Each row is a point on a landscape with many valleys, with its height.
From any point a ball takes the steepest step (drop divided by distance) to one of its 2 nearest points. It stops when none of these is lower. Distance is the straight distance between rows; heights are no part of it.
z906: [103  85 102  94  97  79 104  94  70  94 120 105 132 103 117 100  86 122
  71 122 106 116  86]  h=28.6
z808: [ 98  83  94  80  80 114  75 106  80  82  95  77 121 115 105  96  93  96
 109  83  71  96 124]  h=24.7
z420: [131 103  68 119  84 101 109 119  97  91  77 112 113 114 114  97  80  92
  86 125 130  87  99]  h=43.0
z845: [110 116 111  84  69 119 104  93  75 108 103  97 112  78  99 103 129 149
 117  83 114  86  96]  h=37.3
z768: [ 90 103  75 100  94  91  83  76 109 136  99 100  96 112  94  83 117 119
  95  99 119  78 108]  h=48.5
z917: [113  91 139  95 114 145 122  63 106  90  79  87  74  90 111 108  87 122
 134  86 101 103 102]  h=93.7
z980: [106  96  55  95  73 115  61 112 102  81  85  87 108 119 103  75 100  92
 119 107  67  98  98]  h=37.5
z585: [119 111  99  94  87  88 113 117 120 120 111  83 127 107  73 102 103 106
  98  92 122  77 112]  h=33.6
z557: [ 83  77  83 100 127  98  49  92  95 105  97  76 102 110  99  95 104 109
  63  88  58 113 107]  h=17.9
z213: [124  92  71 105 102 100 118 112  92  85  79 115 135 105 101  96  90  83
 107  91 118 123  99]  h=40.4
z158: [108 132 103 114  76  98  90  62 133 110  81 100  80 124 107 102 132 118
 109  97  95  94  77]  h=21.3
z126: [127 126  92 107 103 112 106 131 130  93 105  99  92  67  84 118 114  87
 111  89  96  75  95]  h=83.4
z396: [ 90  91 108  81  97  98 101 106 105  63 107 130  98  93 125  84  73  71
 110  89  81  94 116]  h=60.8
z487: [ 97  73 116  82  95  97  79 110 102 112 115  76 118 128 108  97  90  92
  90  75  82  92 145]  h=14.9
z131: [ 62  92 101  96  91 102  60  83 114 108  86  89  92 123  96 105 111 113
  77  95  75 108 111]  h=7.5
z526: [131 129 117 110  89 103 104  68 130 101  80  81  98  96 110 125 117 118
 101 109 103  81  88]  h=27.0
z135: [124 122  97 114 112  68  93 107 132 107  87  92 136 112  83 120 105  88
  87  95 101  95 108]  h=30.4
z737: [126 123 102 110  98  80 122  83 102  85  88  79 120 118  86 109  99  91
 129 130  97  94  80]  h=43.1
z828: [ 99 102 116  89 104 103  93 121  93 117  90  80 139  81  93 109  88 114
  68  65 122 108 136]  h=38.8
z567: [ 99 124  88  87  70  99 110 124 110  95 102 106 105 101  76  83 123  74
 124 106 115 114  73]  h=46.2
z665: [ 83  91  79 127  82 103 112 110 114  99 118 109 120  89 115  82  82  78
  80  70 100  82  99]  h=54.4
z909: [105  98  72 106 133  68  79 100 110 119  94  92 134 116  76  88 106  86
  84  92 101 115  95]  h=27.6
z236: [116  88  78  99 109  84  93 114 103 102 139 116 113  93 133  78 105  72
  66 111  90 127  78]  h=48.1
z573: [ 79  83 109 116 112 102  90  95  79  90 102 122  86  89 109 123 103 118
  82  91  84 109  99]  h=9.4
z19: [123  90 102  74  98 101 104 118  93 126 107  91 145 100  78  96 105 117
  97  89 133 115 109]  h=36.1
z289: [113 107 103  96 127  96 104 136  84  85  87  88 131  67  89 120  77  88
  82  87 103 105 122]  h=42.2
z915: [ 78 100 102  88 107 108  94  60 106 137  92  78  96  78  83  94 134 115
 115 102 125  93 104]  h=45.6
z695: [ 90  77 125 114  93 125 121  84  92 130 111  73 116  69 115 129 119 108
 104 115 120 133  96]  h=37.9
z156: [ 75  64 110  73  90 128 115  86  96 103  84  73 121 109  87  87  85 101
  99 110 117 118 108]  h=91.0
z535: [ 80 105 108  95  81 108 129  85  89  82  85  74 116  81 107 108  67  91
  85 138 122  99  94]  h=88.6
z264: [108 118 103  87  87 108  76  63 141  88  79  85  97  90 115 116 105 106
  79 106  81  82 103]  h=33.4
z577: [108 104 102 109 102 126 120  99  89 108  89  69  76  85 109 118 104  90
 116 127 115  92  96]  h=34.2
z341: [115  94 133  82 124 100 125 111 115 102 125 120  79  79  81 116  82 121
  94 120 121  90  99]  h=30.5
z922: [104 112 106  93  85  85 106  60 102 101  92  76 119 131  99  93 129  92
 133 113  93 114  78]  h=45.7
z943: [ 73  88 127 114  71 122 109  96  80  89 101  83  63 125 101 102  93 101
 121 100  79  85  99]  h=74.2
z887: [ 90  87 117 109 116 108  70 107  90 104 107 111 102  96  86 105 103 148
  49  93  99 118  88]  h=17.0
z243: [117  89 100  87 108  99 102 114 103  91  83 111 129 118  74  96  87 113
 103  68 105 116 109]  h=38.3
z108: [107  83 119  96  97 113 109 115  82  74 109 108  64 116  96 119  86 114
 116 112  75  86 102]  h=70.9
z488: [117  77  88 108  77 100 121  99  88 107 116  88 132 115 128 111  99  91
  93 126 105 114  97]  h=31.4
z386: [117  88  77  96 115  85 122 101 100 115 120 133  96 105 114  89 106  82
 116 111 121 101 104]  h=40.7
z972: [111  91 116  92 134  98  98 123 114 114 118 114  67  92  89 105  78 114
  80  82 104  72 123]  h=30.6
z701: [109 119  76 120  85 113  83 130 117  86 108 102  80  85  93  94 106  87
 133  81  72  61  99]  h=81.0
z295: [ 84 145 114 102  70 101 100  78 104 100  72  95  79 126 109  86 108 105
 116  92 116  94  96]  h=13.5
z876: [111 105  73  98  91  88 112 117 114 105 117  87 125  89  90  87 118  54
 131 114 100 100  89]  h=43.3
z609: [ 59  92  82 114  68 109  83 121  92 106  97 102 105 101 121  85  98  65
  84  90 102 102 114]  h=50.9
z863: [ 97  64 119  88 135  83  89  90 110 121 122  91 106 123  93  96  89  97
  89  91  90 100 129]  h=8.4
z956: [ 87 111 104 128  80 118 114 110 104  98 112 105  48 100 110  91 101  82
 133  97  88  64  92]  h=77.7
z811: [103 118 101 110  99  95 134  85 117  96 107  82  92  80  96 107 104  69
 125 128 107  96  77]  h=39.7
z563: [102  92  90  71  88 117  79  99 120  76  96 118  70 119 110  83  74  95
 118  96  70  83 121]  h=64.9
z318: [ 76 115  90  89  71  92  67 109 115  91 110 104  92 117  89  79  99 113
  84  86  73  84  98]  h=20.3
z222: [ 81  92 111  89  99  81 112  75 107  97 117 115 109  97  90  87  87 118
  83 109 112  90  81]  h=25.6
z312: [114  84 109 108 117 107 104  70  75 103  80  97  78 133 132 115  97  97
 131 113  93 103 121]  h=21.0
z389: [ 75 110 137 102 101  90 125  92  75  94  89 117 100  82  93 119  95 111
 109 113 126 122 100]  h=23.5
z862: [106 119 102  95  78  83 115 107  72  86 113 114 116  95  98 101 127 100
 134  90  93 103  85]  h=48.7
z159: [121  88 104 103 127  79  94 142  95  97 136 100  98 122  74  97 100  92
  98  94  72 106  92]  h=36.8
z843: [ 73  87  79 124 105  97 101 119 103  73 108 112 109  90  89  88  82  71
  92  78  78 102  80]  h=56.7
z172: [ 91  88 119  71 113 106 104 124  99 102 118 131  70  85  80 105 102 121
  76 120 119 123  88]  h=26.4
z358: [ 86 128  96 114  74 119  87 109  86  94  79  85  70 105 144  86 108  66
 125 119 105 107  97]  h=38.7
z856: [110 116 100 122 103 105  92  87  85 104  82  78  68 128 144  97 101  66
 143 115  90  96 108]  h=29.1
z675: [114  95 123 120  78 104 143  84  98 124 113  78 106 105 136 117 101 104
 114 111 117 119 104]  h=34.5
z974: [ 85  82 105 105 137  74 113  82 109 104 105 119 114  88  86 106 108  93
  87 112 112 130  72]  h=22.4
z41: [102 131 127 101 133  65  85 108 101  94 109 118  93  95  96  82  94 107
  43  89  83 117  90]  h=31.7
z531: [117 119 110  91  99  89  83  82  80 100  96 121  99 102  93 111 126 152
 120  95 101  87 102]  h=33.7
z857: [ 70  95 116 120 119  90 116  91  92 102 108 119  78  73 107 130 107  94
  84 128 108 106  87]  h=17.4
z987: [ 71 102  94 111  76 105 115 101  72  98  95  95 113  90 133  86 102  52
 122 109 116 115 100]  h=46.3
z153: [ 86  77 116  96 105 125 112  71 114 116 103  79 112  57  97 116 116 103
 102  89 104 104 104]  h=41.7
z661: [112  75 108  69  98 148 129  72 120  92  81  78  92  97 100  93  82  93
 119 109 114 117  92]  h=92.3
z553: [ 94  79  89 101 128  76 115  89  93  81 120 126 125  93 113  80  71  73
 107  78  82 102 100]  h=58.7
z897: [ 79  95  85 110 138  77  69 115  74 108 100  83 106 103  80  87 100  96
  76  87  83 107 105]  h=23.9
z532: [110 122 126 101 121  65  89 125  90 102 131 104 102  96  94 110 110 113
  77  88  84 103  98]  h=34.0
z218: [ 94  95  47 117  95 106  96  81  86 109  93 128  88 106 103  82 113 128
 102  94 110  89  79]  h=46.0
z763: [110 105 102 131  87  96  99  88 120 110 101 120  86 124 112 117 116 110
 102  83  85  81 103]  h=26.9
z301: [ 94 123 122 104  82 104 106 102 105  84  73  77 112  87  89 134 101 101
  76 122 110 111  86]  h=87.2
z821: [ 95 108 121  88  69  90 113 132  71 108 145 114 113  88 117  87  93 125
  69  81 113  96 112]  h=52.5
z578: [117  81  99 117 125  77 134 123  88 114 134 117 112 107  90 104  99  93
 112  98 109 106 101]  h=39.2
z848: [111  78  61 105 122 109 106  92  78 107 108 130  86  85 102  89 105 114
 120  82 102  85 102]  h=43.2
z745: [ 92 135  99 115  91 107 100 122 111  68  70  95 104  68  84 121  96  76
  97  98  93  92  91]  h=85.4
z735: [128 105  99 123 117  90  85  91  94  98  80 138 103 117  97 120 107 141
  99  78 100  97  98]  h=30.8
z975: [ 94 107  57 106 117 104  87  99 131 102  87 106  60  90  90  82  86  84
 112 119  90  75 106]  h=9.5
z466: [ 73 124 123  87  85 111 107  97  96  95  67 112  85  99  82  94 102 116
 107  91 128 107 102]  h=21.9
z395: [ 92 118  82  97 120  75  74 104 108  84 117 123  79 102  97  68  81 109
  67  98  73  92  83]  h=28.0
z520: [ 93  98  76 111 110 132  99  96  98 111  67  82  60 101  91 101  98  97
 121 104 110  89 107]  h=24.9
z932: [102  68 123  90 133  82 105  85  88 101  96 101 106 128  90 115  89  92
 128 114  91 111 125]  h=14.2
z122: [128 108  59 113 105  93  82 132 111 103 107 117 105  97 115  85  95  89
  69 110 107  91  89]  h=45.9
z32: [110  87 119  69 104 100  89 113 118  82 100 119  73 134  82 109  85 107
 115  94  75 111 119]  h=68.3
z475: [104 102  77 103  85 117  83  92  99  89  75  78 100 115  99 102 125  86
 119 111  80 120  78]  h=46.1
z968: [ 83  95 115  77 138  99  77  92  99 109 117 118  77  70  83  89 110 135
  60 107 110 119  85]  h=22.1
z277: [111 116  99  97  73  96 111 138  67 108 121 114 110  89 117 109 117 102
 106  98 117  98 112]  h=50.8
z597: [ 91 103 127  69  69 121 107  70 104  99  79  69 125  91 105  95  88 115
  87 113 127 105 110]  h=89.9
z934: [ 99  90  71  92 127 116  77 115 131 117  99  99  71  86  98  95  84  90
  77  93  94  84 129]  h=23.0

Where does a ball stop that starts at each point below?
z845 -> z295
z289 -> z131
z420 -> z131
z768 -> z573
z218 -> z131
z277 -> z975
z597 -> z863
z922 -> z975
z32 -> z863

Call two points neighbours if one is among the 2 nearest of the other. Go from one point of each pair to the other, from neighbour to neighbour, staying as low as possible. Name the highest point that can't be avoided.
z975 / z295 -> z972
z863 / z573 -> z475
z295 / z573 -> z389
